A landscape with many valleys, sampled at points; each row gives a point and its height.
From any point a ball rolls to the lowest of the 2 points nearest to it. It stops when none of these is lower. Distance is the straight distance between rows; heights are no part of it.
subu (h 72.9): [122 118 150 165 134 106 119 179 184 143 119 154 149  93 136 161 175 101
 121 180 150]
pizog (h 11.0): [142 139  72 111 156  53 166 161 152 133 107  81 128  68 132 145 134 180
 163 143 142]
Ferud (h 31.1): [161 144  90 104  78 126 184 123 112  89 136 158 125 118 137 135  76 138
 131 147 116]
Rafiv (h 72.6): [192  77 136  90  72 144 130 104 104 129  84 185 100 140 130 101 107 112
 118 163  98]
dovo (h 60.7): [144 119  73 145 191 122 108 145  95 103  62 144 117 139 108  67 120 152
 127 151 172]
Fonen (h 67.1): [175 137  98 154 125 102  43 160 163 147 116  67 138  96 148 137 126 150
  91 118 117]
renit (h 52.8): [134 120  95  88 174 122 107 103 109 115 110 165 101 171 159 124  72 156
 111 105 104]
guz (h 12.7): [ 99 124 180 127 112 151 104 126  90 176 132 180 143 157 130 105 137 160
 118 122  93]
Dupo (h 53.9): [155 149 107 139 108 119 116  93 170 161 162  93  85 139 104 189 149 106
 139 137 171]
zoram (h 18.6): [111 123 122  33 127  47 136 127 134 133 124  66 126 118 150 125 125 136
 122 100 166]
pitun (h 39.1): [108 117  58 141 164 115 151 114 177 137 117  98  80  98 111 150 168 117
 191 147 179]
neb (h 46.9): [ 54 160 141 142 149  96 100 148 124 151 143 100 144 127  69 114 166 144
 163 141 116]
tad (h 76.7): [129 153 148 187 141 107 137 137 178 149  99 188 121 131 117 159 128 137
 149 170 101]
zega (h 56.7): [144  90  86 103 201 110 104 112  87 102  83 182  95 162 120  96  90 163
 109 127 161]
kezi (h 60.0): [125  89 125 157 144 149 155 145 180 130 106 145 142 118 108 117 107 119
 181 188 118]
rato (h 83.9): [115 130 149 161 169 124  81 177 137 175 145 134  90 114 105 158 222  97
 113 113 136]
gep (h 69.3): [ 72 150  99 132 124 191 117 115 124 128 174 107 158 111 140 124 170 113
 143 110 188]
Sikob (h 62.3): [112 107 149 155 150 178 116  98 151 139 137 161 146 122 169 122  90 161
 130 112  79]
Kabov (h 72.2): [170  92 180 133  89 156 137 137 107 134  73 187 126 146 155 116 112 129
 108 126  90]
Genak (h 52.6): [ 90  99 172 133 138 175 133  68  91  79 150  91 133  96 171 116  98 140
 114 114  78]
Lodu (h 65.1): [156 135  84 148 131 133 112 157 102 126  66 162 104 125 101  94 138 115
 133 163 135]
Ginat (h 53.2): [143  86 150 117 112  81 116 124 108  97  52 114 148  89 144  69 108  94
 139 138  84]
Fiv (h 36.1): [164 110 136 108 156  58  96 102 181 136 118  75 124 135 143 161 128 142
 112 116 120]
Demer (h 29.5): [127 116 124  55 121  85 138 129 117 127 136  42 159 130 133  92 101 153
 136  92 126]
nase (h 19.0): [ 90 115 184 152  74 188 151 116  79 159 124 195 117 167 129 105 139 158
 156 138  97]
Pama (h 56.3): [154 152  68 172 139 116 147 119 172 130 157  93  87 123  72 164 160  85
 157 106 151]
kod (h 78.0): [136 161 119 141 181  67  91 212 149 122 128  67 144 115 127 160 148 163
 122 138 130]
ridi (h 64.0): [137 100 155  83 145 104 138 135 121  89  83 163 115 124 169 127 107  88
  99 119 113]
rol (h 16.7): [ 71 103 162  62 107 139 142  94  97 147 152 119 115 141 106 126 154  86
 130 111 160]
leto (h 17.3): [107 112 185  58 122 156 185 144  93 115 164 176 132 152 142 115 104 107
 100 118 139]
pok (h 34.2): [184 126 152 134 114 168 146  83 117  70 159 122 121 150 155 161  68 140
  90 102  74]
fatag (h 78.7): [109 142 109 109 122 133 185 112 137  99 174  69 114 139  93 148 152  82
 162 120 185]
keki (h 63.8): [158 140  60 126 141 160 147 126  55  88 110 136 104 146  90  83 119 117
 130 120 167]
loveg (h 25.6): [133 116 162  80 130 150 182 153  80 139 135 161 116 154  80  86  98  93
 114 137 124]
nur (h 38.1): [110 132 125  60 140 104 112 138  81 170 134 134  97 159  67  94 103 136
 114 114 101]
Gise (h 32.6): [122 119 149  75 141 112 128 121  96 107 101 149 115 183 102  81  99 117
 119 136 110]
pag (h 50.8): [113 176 127  99 107 134 116 116 104  45 110 107 151 159 167 124 118 130
 146 116 144]
fab (h 83.3): [109 142 136 141 154  91  75 173 151 136 150  67 156 130 124 146 190 151
 122 139 164]
topo (h 72.1): [118 146 153 206 158 145 125 150 183 132 114 174 176 118 157 143 144 150
 138 160 123]
Teg (h 71.9): [113 153  77 146 123 162 194  95 122  95 138 153  92 128  99 155 133  92
 180 135 143]
ludo (h 25.4): [112 114 170 155  92 218 129 108 126 155 141 153 137 156 103  91 125 134
 180 146 107]
Pavaf (h 35.7): [109 101 143 126 152 105 151  94 139 109 155 119 151  98 183 156  97 136
 105 105 112]
tus (h 60.1): [159  96  76 118 156 137 135 119  79 112 103 197  79 126  90  98 107 136
 112 126 162]
tiso (h 53.8): [ 47 144 124 149 144  79  84 127 154 139 120  92 179 106 126 111 151 176
 170 138 125]
Batat (h 66.5): [104 116 146 190 144 159 154 158 181 157 137 165 156  98 103 146 157 113
 154 175 138]
fug (h 60.5): [ 77 132 140 131 142  48  68 151 131 143 126  74 153  81 131 121 149 173
 140 119  82]
Zegu (h 50.9): [160 193 108 164  99 194 116 113 116 154 129 139 126 183 128 128 126 145
 121 110 144]
patun (h 60.2): [ 85 156 108 153 117 139  66 115 163 140 117  87 178 118 135 112 151 139
 158 138 157]
fev (h 27.3): [125 136  98 144 133  72 109 148 157 131  98  99 130  94 130 142 123 152
 160 146 114]
gek (h 73.8): [ 78 152 117 137 119 158 157 108 136 117 196 116 129 122 114 152 166  79
 148  68 176]
paru (h 67.5): [133 156  86 117 120 134 185 115  63  73 114 153  84 125  91 110 146  90
 147 122 153]
nemet (h 40.9): [150 119 119  83  87  45 134 130 140 127 126 118 126  78 152 164 121 115
  80 129 148]
zuli (h 88.0): [101 150 144 146 134 120  86 179 113 165 132 119 144 111 120 126 239 100
  71 111 168]
dunod (h 28.0): [ 94 125  62 114 179  74 172 149 150 136 109 112  84  83 102 144 148 156
 182 145 157]
lat (h 69.2): [187  92 119 128 104 163 126 128 106 154  78 179  94 141  88  87 141  92
 125 158 128]
gal (h 88.1): [128 144 136 111 128 103  85 182 109 146 146  70 133 129  94 120 181  99
  89 118 168]
Fedir (h 46.5): [113  81 143 121 142  87 109 171 129 130  62 150 133  78 134  82 117 115
 149 156  89]
Kino (h 21.6): [153 159 136 117  70  96 186 127  99  85 137 164 139 115 165 175  95 128
  86 108 104]
Der (h 38.9): [161 114 134 105 101 151 175 128 146  60 163 110 146 130 148 132  83 136
 140 136 116]
siz (h 41.1): [129 125 158 126 102 104 128 113 104 140 146 141 150 119 137 117  79 142
  89  94  81]
Gim (h 45.8): [143 196 105 200 129 206 143 125 111 112 116 136  99 182 123 124 149 120
 154 106 140]
ved (h 60.4): [103 138 136 117  97 133 134  86 159 107 142 151 136 124 155 169 151 116
 160 158 160]
vipop (h 44.0): [106 140 119 121 135 166 134 114 111 192 150 173  75 132 119 146 126 127
 123 110 123]
bevat (h 46.0): [170  83 133 110 117 128 167 133 165 120 155 104 148 133 102 112  75 145
 138 161 108]
Lepi (h 48.1): [128 113  84 164 157 127 143 114 173 130 117 117  90 112 101 146 191  56
 180 113 165]
nafu (h 55.8): [158 196  97 157 115 142  99 133 134 139 126 129 153 144 161 142 118 146
  95 114 144]
nede (h 72.4): [166 129 101 157 150 114  87 209 164 158 138  83 138 104 125 143 120 160
 116 147 135]
buzel (h 33.0): [ 92 148 166 167 122 195 158 141 101 116 131 130 162 147 112  98 157  98
 157 125 152]
peros (h 76.4): [128 140  73 125 117  92 202  83 124 107 146 109  91 132  73 156 149  95
 190 138 155]
Komit (h 64.7): [124 127 157 152  89 174 144  93 135 125 149 188 146 152 169 164 166 153
 137 152 135]
rebu (h 68.3): [134 125 157 116 129 134 112 156 122 143  84 187 128 132 165 114 139 105
  98 137 126]
vupe (h 57.5): [ 88  96 167 169 170 165 103  60 134 100 146 105 170 105 175 122 114 142
 149 126  81]
futu (h 80.5): [174 117 127 167 145 133 114 147 177 159 124 161 116 129 107 148 103 146
 123 164 101]
rav (h 8.5): [109  96 164  29 111 129 138 112  88 160 146 157 102 167 122 124 121  97
  96 116 140]
kepas (h 53.5): [165  43 132 118 154 127 160 148 161 121  98 134 146 107 120  91  92 118
 150 169 117]
lef (h 46.8): [146  81 159 124 100 151 130  86  92 121 158 104 141 105 148 105  65 133
  96  98  61]
konos (h 30.2): [142 132  91  57  92  64 117 153 115 135  98  74 119  91 147 132 144 110
 110 119 182]
Ful (h 34.7): [164 154 149 155 122 104  97  98 101 134 147  89 148 137 137 131  84 150
  62  84  77]
fumo (h 40.7): [176 144 119  94 124 188 137 128 109  92 154 133 129 173 146 117  58 148
  93 106 110]
Senu (h 40.1): [125 159 142 193 106 229 168 132  94  96 141 128 120 162 137 123 177 107
 153  90 155]
bebe (h 48.6): [123 132  80  99 177 147 126 113 119 166 137 162  64 157 123 146  84 156
  99 105 133]
sug (h 38.5): [121 112 117 159 179 202 130 153 127 191 138 172  75 123  93 108 130 121
 131 104 110]
vunis (h 64.8): [103 127 128 136 128 186  76 120 143 157 148  73 147 138 124 101 138 127
 140 124 167]
zefem (h 25.7): [148  81 164 126 184  87 141 104 171 130 142  92 132 121 142 148  96 140
 110 121  97]
meka (h 65.9): [ 95 140 157 163 138  67  65 141 120 144 130 112 183 118 134 107 170 161
  92 118  83]
firu (h 45.6): [154 118 133  94 116  76 103 114 188 156 133  79 110 134 122 175 158 127
 131 152 167]
mago (h 55.3): [123 188 124 112  70 118 121  86 123  69 122 119 141 155 162 171 151 123
 140 144 160]
Tuz (h 38.0): [117 110 109  57 158 109 145 139 117 148 152  85 115 164 105  99  93 156
 139 115 134]
tese (h 29.8): [112 140 139 114  96 109 160  94 101  50 163 133 151  97 177 166 103 130
  96 101 100]
gil (h 19.8): [134 151 170 164  90 131 121  98 119 155 149 175 163 178 125 138 133 172
  94 127  94]
duv (h 59.0): [136  90 147  71 136  81 122 154 115 109  82 106 150 119 147  86 102 102
 112 121 123]
mit (h 27.2): [172 158 153 157  88 151 114  89 107 117 156 140 141 162 164 161 100 177
  80  92  80]
katub (h 24.6): [ 67 110 167  94 128 185 150 124 106 111 154 111 138 156 113  98 145  76
 157 119 171]
Gudes (h 38.7): [107 103 150 127 125 138 111 167 128 168 116 146 127 108 102  96 133 123
 151 149  99]
vazor (h 38.3): [ 98 165 107 136 135  72 121 175 127 154 143 120 113 101 100 148 151 142
 140 138 132]
dutuz (h 49.7): [183 146 131 136  99  54 137 106 152 105 121 114 130 112 153 183 106 110
  95 131 112]
zuso (h 66.2): [101  91 160 165 111 160 132  99 156 157 146 182 163 122 155 132 133 155
 142 161  99]
Popok (h 78.8): [119 137 109 166 143 125 104 163 182 158 134 118 106  91 110 172 192  91
 133 156 164]
Ziram (h 56.4): [171 162 141 179 101  90 120 113 155 130 121 164 147 123 151 179 120 132
  91 137 104]
kag (h 45.9): [149 148 129  93  77 179 129 134  89  55 130 117 147 150 170 108  95 138
 111  96 119]
tiz (h 61.3): [159 159 103 175 140 131  84 139 156 114  99  98 154  96 184 135 109 131
  97 101 134]
guka (h 32.0): [107 106 141 135 127 193 125 146 128 187 154 128 116 139  80  83 130 126
 148 131 114]

For each start below, name the point where the ball stops.
fab: rav
Kabov: guz
renit: guz
futu: Kino

Call two points neighbours if one is among the 2 nearest of the other. Go from one point of each pair to the other, from neighbour to neighbour, staying as low as possible. Name the highest point that can't be avoided.
pizog, guz: fatag
zefem, Kino: Pavaf
Kino, tiso: Pama
rav, zoram: nur
